Each row is a point on a landscape with many valleys, with its height.
From any point a ball takes the steepest step (drop divided by distance) to one of its 4 nearest points. It stops when none of these is lower. Distance is the straight distance between rows; heights are no part of it.
<309>: [173 145 134 110 101 163 143  67 155 104 107 119 166  78 159 122 140 107
  93 163 137  92 113 146 138 141]  h=2.24
<233>: [112 179 135 104 166 146 106 130 116 126  97 102 141  63 109 131  98 139
 151 138 147 123 129 111 137 150]  h=1.84
<827>: [ 71  95 127 129 172 133 100 145  95 187 156 102  72 160 106 137 146 145
 122 135 159 155 167 123 104 111]  h=3.91
<542>: [ 77 200 141 115 175 149  84 160 103 143 102  86 128  67 101 161  86 123
 165 124 149 145 140  65 146 153]  h=1.64
<218>: [ 78 133 143 134 133  98 101 167  91 146 144 125  79 160 103 160 101 141
 145  97 109 135 109  79 123 136]  h=5.07
<502>: [120 203 143  94 144 151 116 120 137 106  85 118 161  24 104 109  92  94
 165 137 102 124 143 133 137 141]  h=0.46
<596>: [ 77  89 128 136 144 108 103 163  83 153 168 117  60 164  96 154 124 151
 118  90 116 147 134 105 109 111]  h=3.35
<1078>: [189  89 120 162 104 127 195  95 158 106 145 165 153 180 150  97 157 131
 107 142 129 116 137 168 121  97]  h=2.26
<552>: [141  93 131 158  80  87 142 144 141  92 143 152  97 173 115 136 116 142
 148  71  68 157  87 119 120 112]  h=6.03
<545>: [140 129 148 130 114 175 127  69 156 151 126 105 155 100 180 128 169 112
  89 170 174  91 113 135 135 129]  h=3.58
<645>: [129 164 155 108 137 189  96  67 169 150 105  74 177  57 206 138 149  91
  83 164 197  88 126 130 151 141]  h=3.25
<828>: [102 143 125 129 152 123 111 144 120 130 124 111 116 121 103 136 116 156
 129 128 151 122 117 110 125 145]  h=1.28
<467>: [ 91 189 165  90 185 163  74 145 109 151 103  86 130  59 124 151 120 136
 133 148 174 141 151  95 139 170]  h=2.79
<976>: [104 198 107 148 116  91 108 140 117 116 134 122 135  93  89 179  83  94
 179 104  40 129  85  63 163 128]  h=3.34
<61>: [ 96 140 136 119 163 137  82 144 112 139 125  97 114 113 102 139 124 149
 135 133 164 134 131 102 125 154]  h=2.75
<748>: [127 170 105 118 119 103 127 141 141 111 109 138 149  88  97 134  73  96
 167  94  63 116 104 117 146 129]  h=1.99
<274>: [ 79 125 121 125 153 117  84 157  88 151 146 115  77 150 100 150 105 156
 133 101 144 138 119  88 121 129]  h=3.63
<432>: [145 164 152  95 118 184 126  70 158 130 115  95 178  56 191 134 145  87
  86 160 180  93 127 126 141 141]  h=3.00
<613>: [111  93 117 152 112  88 133 161 118 126 147 144  82 174 109 139 117 144
 138 100 108 137 116 114 112 115]  h=4.28
<992>: [ 99  52 118 151  89  85 139 189 100 135 158 135  85 218 114 149 144 124
 134  78  90 173 135 137  87  93]  h=4.06
<979>: [212 118 106 127 101 102 182 103 176  73 123 160 163 131 124  90 101 129
 130 122  84 110 114 173 126 125]  h=5.57
<58>: [ 93 159 144 105 170 152  82 134 120 139 112  88 134  85 133 133 133 151
 132 145 171 137 148  99 133 169]  h=2.93
<763>: [148 119 123 123 137 114 131 128 135 111 125 142 130 133 116 115 112 150
 134 128 133 119 126 155 137 132]  h=3.32
<1035>: [111 138 129 144  94  70 116 164 108  79 146 148  80 174 120 156  90 120
 163  87  47 155  88  75 148 120]  h=5.58
<1055>: [ 95 178 127 113 154 115  98 151 119 152 115 104 121  82  97 145  75 129
 145 109 128 127 110  93 142 142]  h=0.64
<685>: [128  58 105 140 121 114 153 145 126 138 151 155 117 199 117 103 159 133
 128 121 144 142 160 168  95 106]  h=2.62
<940>: [122 117 138 152  86  79 114 160 118 103 149 147  88 175 123 148 100 141
 138  65  69 157  97  94 124 108]  h=5.87
<487>: [141 104 124 146 128 141 153 110 116 148 136 136 136 146 141 113 168 147
  93 159 165 135 143 150 127 125]  h=2.19
<960>: [107 127 130 138 111  94 107 155 113 127 131 147  88 161  94 143  94 148
 145  80 102 124  98 107 114 123]  h=5.47
<769>: [ 98 196 118 112 152 137 101 152 117 134 101 111 140  54 105 146  56 129
 167 119 130 121 133  92 138 149]  h=1.41
<594>: [130  72 110 152 126 140 169 130 120 152 152 168 135 199 140 101 171 135
 109 147 146 153 176 167 104  91]  h=2.88
<495>: [ 63 233 138 109 183 148 109 139 114 141  90  84 145  31  90 164  59  97
 182 112 113 127 150  66 162 123]  h=1.45
<874>: [ 73  60 122 134 110 108 112 192  79 151 172 133  63 219 115 162 129 116
 121  95  89 159 139 109  94 100]  h=3.59
<592>: [134 150 123 114 139 137 121 140 139 106 107 118 138  96 109 120 110 145
 127 134 137 142 116 140 136 138]  h=2.76
<319>: [134 152 110 162  91  61 136 157 128  69 140 154 104 170 129 179 106 125
 206 102   9 175  74  76 169 134]  h=6.70
<733>: [125  43  94 147 108 105 161 172 112 156 151 149 112 209 140 113 155 131
 131 115 114 159 161 165  75  79]  h=3.08
<288>: [ 74 131 173 112 207 168  64 137  99 183 124  78 110 117 134 166 166 142
 109 157 203 139 177  98 136 170]  h=4.42
<1080>: [144 138 139 118 142 145 133  99 128 115 127 126 148 108 129 116 150 135
 106 170 153 131 131 138 139 148]  h=3.43
<701>: [143 144 115 154  72  68 138 139 136  81 152 172  98 159 129 158 106 129
 179  79  45 153  79  95 153 129]  h=6.09
<818>: [214 144 117 107 103 127 173  87 167  66 105 146 179  94 126  89 122 115
 116 162  89 101 118 171 146 124]  h=2.02
<607>: [180 117 109 141 102  92 159 132 167  74 126 156 149 144 111  91 100 140
 146  97  77 108  96 169 123 141]  h=5.40
<1144>: [ 84  82 111 141 130 115 115 166  86 164 167 129  78 199 101 141 148 139
 119  90 117 157 148 126  94  94]  h=2.72
<287>: [126 122 120 142 131 106 116 138 137 115 127 134 116 147 100 115 110 147
 137 105 123 123 118 124 114 144]  h=3.62
<1076>: [164 105 119 145 109 139 182  83 146 122 136 143 142 139 142 108 167 133
  97 162 141 113 127 165 138 107]  h=2.67
<1031>: [133 165 149 107 150 159  88 114 130 125 115 106 139  91 143 140 139 140
 116 169 168 120 137 117 137 161]  h=2.91
<533>: [123 144 112 137 123  86 123 146 143 105 120 146 138 108 104 116  83 124
 159  95  84 116  99 120 123 146]  h=3.09
<635>: [104 121 154 144 135 181 121  91 135 204 114 111 152 119 196 133 186 112
  84 165 202 101 134 134 148 120]  h=3.14
<220>: [134 106 136 154 109 161 158  93 133 163 138 135 149 130 187 111 185 125
  80 159 178 117 141 144 139 107]  h=1.26
<51>: [149 207 137  85 116 167 124 100 139  99  87 117 178  23 126 115 101  99
 143 157 112 110 132 128 139 148]  h=0.82
<93>: [180 178 126  73 121 163 140  79 141  79  99 135 176  30 134 110 118  93
 128 160 114 103 127 150 126 138]  h=1.22
<636>: [108 105 139 147 138 155 118 120 115 187 143 127 133 139 166 126 196 130
  98 177 179 133 156 137 145 109]  h=2.04
<224>: [142 125 131 146  82  77 121 150 139 102 141 149  96 157 122 138  86 128
 154  76  64 136  84 119 140 130]  h=5.29
<132>: [ 97 108 127 133 153 125 109 148 119 144 126 113  95 127  94 136 118 154
 127 112 151 127 127 111 122 127]  h=3.07
<1089>: [166  92 107 144  95  84 161 139 155  96 136 161 129 158 117 108  99 129
 150  74  71 134 101 160  98 132]  h=4.97
<862>: [109 190 149  92 171 175  75 123 120 123 109  86 149  57 133 150 121 129
 122 158 164 120 149 118 140 166]  h=2.36
<279>: [170 137 136 110 127 155 129  86 146 118 121 123 156  98 152 113 160 133
 100 170 159 111 110 148 139 126]  h=2.90
<814>: [120  49 111 148 104 105 154 163 112 128 165 142 102 208 119 117 135 126
 146  86  94 155 141 157  90 105]  h=3.57
<550>: [158 163 150  91 132 171 110  89 148 108 109 113 183  46 130 117 135 112
 118 166 147 111 133 127 149 145]  h=1.47
<949>: [ 77 208 123 114 161 127  98 138 100 157 101  98 145  50  89 154  75 107
 163 112 116 136 121  70 145 144]  h=1.19
<639>: [105 101 165 133 157 164 112 110 115 185 140 106 130 131 187 135 206 111
  97 166 200 116 158 119 143 129]  h=2.59
<258>: [111  83 147 153  99  94 120 169  85 116 161 149  61 222 121 159 135 123
 143  80  64 161 120  99 106 105]  h=4.31
<190>: [155 131 104 127  81  86 148 137 145  88 120 157 131 130 120 119  83 124
 170  66  61 124  90 119 129 144]  h=4.26
<1063>: [181 133 123 116 111 148 167  85 162 104 126 142 162 105 148 102 147 145
 101 156 134 114 120 153 128 122]  h=3.22
<191>: [145  57  96 154 115 102 171 139 128 132 145 160 122 219 129  94 154 112
 141 110 100 157 158 169  94  91]  h=3.23
<318>: [140 134 172 116 131 200 126  64 190 176 104  80 160  97 184 132 157  83
  73 168 213  81 129 129 143 145]  h=4.10
<455>: [149  99 111 143 116  86 145 132 138 112 123 156 121 175 109 106 111 134
 144  91  97 117 116 145 104 133]  h=4.16
<730>: [125 169 115 126 142 123 117 142 134 119 108 114 129  81 106 125  73 134
 153 108 121 120 115 120 136 148]  h=1.87
<409>: [106 140 169 103 150 170  87  98 123 181 118  80 144 116 190 160 175 103
  78 174 213  93 142 119 151 135]  h=3.41
<664>: [160  85 118 157 120 119 182 111 140 116 139 151 130 174 130  91 159 142
 115 132 134 136 139 169 113 105]  h=1.18
<427>: [150  60  94 140  97 120 193 158  99 147 136 166 142 226 165  88 157 117
 126 156 130 162 172 184  93  71]  h=3.05
<244>: [183 118 109 139 123 132 184  98 153  95 128 158 149 146 133  99 136 138
 105 154 120 114 112 170 135 127]  h=3.01
<2>: [101 151 119 144 102  89 114 161 106 107 141 132  92 131 109 165  97 134
 160  90  78 134  79  82 155 132]  h=4.34
<1097>: [173  97 128 135 135 140 161 102 143 111 127 154 137 144 142 104 149 143
  96 150 134 119 132 156 126 124]  h=2.53
<919>: [ 99 112 131 128 178 145 100 122 111 169 152 106 114 146 134 129 180 145
 105 170 177 131 170 123 119 143]  h=2.97
<1099>: [113 221 156  87 165 163  97 104 122 109  90 107 161  25 110 127 100 103
 157 157 128 119 162 110 148 157]  h=0.76
<1041>: [132 138 165 118 131 184 109  81 146 141 112  89 158  94 181 136 167 107
  96 176 190  93 123 122 145 151]  h=3.72
<783>: [ 77 169 131 116 175 135  73 158  95 152 112  92 117  77  99 174  99 138
 142 121 164 135 111  78 146 146]  h=2.35
<207>: [161 172 112  95 131 126 138 116 145  84 100 130 162  63 102 112  97 121
 149 151 108 115 131 139 138 143]  h=1.72
<633>: [212 104 115 122  81  88 188 106 199  60 106 168 152 141 135  90 104 120
 126 109  70 113  93 174 117 129]  h=5.62
<88>: [ 87 113 135 151 129 109 102 164  76 143 157 132  63 176 102 172 112 140
 138  81 104 135 116  91 118 126]  h=4.67
<435>: [115  82 119 148 106 103 144 140 132 122 148 144 108 192  96 127 134 145
 126 101 115 146 135 148 107 121]  h=2.86
<127>: [106  84 114 147 125 113 130 149 105 149 144 136 101 185 102 123 140 135
 126 101 120 145 154 141  93 101]  h=1.40
<742>: [195  91 110 140 111  94 175 114 169  87 132 174 140 162 140  98 113 140
 137 115  86 119 112 178 120 127]  h=5.46
<520>: [ 73 108 137 115 193 148  75 155 100 183 141  96  82 135 124 149 173 155
 111 155 180 142 169 102 131 130]  h=4.17
<1048>: [105 157 166 102 155 174  85  90 123 137 113  86 162  77 161 151 156 112
 103 157 193 114 145 124 148 162]  h=3.60
<249>: [ 94  67 113 138 146 120 129 159 100 177 152 142  96 183 111 117 154 143
 127 132 149 153 171 155 100  92]  h=2.58
<84>: [128 100 124 136 142 123 135 127 129 142 145 123 113 154 112 113 142 148
 112 140 150 135 152 140 112 124]  h=1.44
<74>: [ 87 193 118 117 139 114 106 137 131 119  94 115 147  65  91 127  68 104
 177 113  92 119 125 102 140 138]  h=1.27
<551>: [128  91 122 163  85 168 172 116 120 189 143 148 132 144 198 107 203 113
  89 158 183 123 151 160 132  91]  h=1.83
<426>: [153  88 116 154 101  96 163 136 149 118 132 158 118 185 111 112 136 141
 134  98 111 139 137 160 104 118]  h=3.02
<878>: [155  94 107 157  97 148 195 113 126 164 155 158 141 181 186 102 179 124
 100 162 157 129 150 170 133  83]  h=2.32
<1044>: [ 94 152 164  95 182 169  60 138 110 161 116  79 116 100 139 158 164 145
 106 163 197 129 154 103 137 167]  h=3.67
<760>: [175 136 120 111 129 120 139 138 157  90 111 135 153  98 109 106  89 127
 141 128 105 117 115 137 134 136]  h=2.27
<1134>: [106 166 113 129 133  96 116 151 122 123 105 120 115 110  91 149  85 128
 157  87 103 121  97  99 141 135]  h=2.40
<882>: [ 99 114 128 137 104  82 121 164  96 112 147 149  81 178 113 162 113 132
 143  78  57 146 102  93 130 108]  h=5.22
<1084>: [ 70 110 143 117 155 109  83 171  69 166 154 107  70 153  88 153 120 147
 127 100 138 152 136 100 106 113]  h=1.12
<284>: [ 58 156 136 108 174 143  62 163  95 168 125  82  91 116 101 153 112 148
 134 127 177 148 134  85 132 146]  h=3.55
<1137>: [192 156 119  87 100 150 139  84 158  80 113 141 185  63 132 103 122 107
 105 153 124 107 103 158 134 127]  h=1.63
<295>: [171 141 120 132 135 117 155 117 159  79 125 146 139 124 111  91 113 139
 133 137  99 122 123 164 127 141]  h=2.89
<208>: [124 131 152 121 152 165 114 105 119 138 141 116 141 121 144 124 177 149
  84 169 181 115 149 132 143 144]  h=3.80
<48>: [169 107 130 151 125 161 162  84 140 145 134 145 138 129 173 112 171 125
  80 169 166 109 123 153 137 124]  h=1.97
<646>: [142 174 158  77 122 188 103  66 176 132 105  93 189  36 174 131 131  74
 108 160 168  88 136 117 143 139]  h=2.37
<558>: [190 120  95 129  84  79 170 120 186  65 114 163 153 135 131  94  91 122
 165  99  67 121  97 173 120 135]  h=5.55
<888>: [169  65  98 155  77 153 203 128 118 156 138 183 146 195 186  97 183 120
 115 163 141 138 148 171 108  79]  h=2.70
<277>: [205  71 121 159  98  99 216 107 152 101 140 170 152 189 144  80 146 131
 119 134 109 121 133 188 114 107]  h=2.87

Where does a ball stop that starts at each point below?
<979> | <664>
<58> | <1055>
<1048> | <1055>
<1031> | <1055>
<558> | <664>
<633> | <664>

Call two points neighbours if one is among the 4 nearest of the other. Go from one point of each pair to the other, from neighbour to neighbour, staying as low as possible. Name the highest point that can't be avoided.
<1055>, <127> | <244>
<1055>, <828> | <61>
<828>, <1084> | <596>
<664>, <220> | <1097>
<220>, <127> | <487>
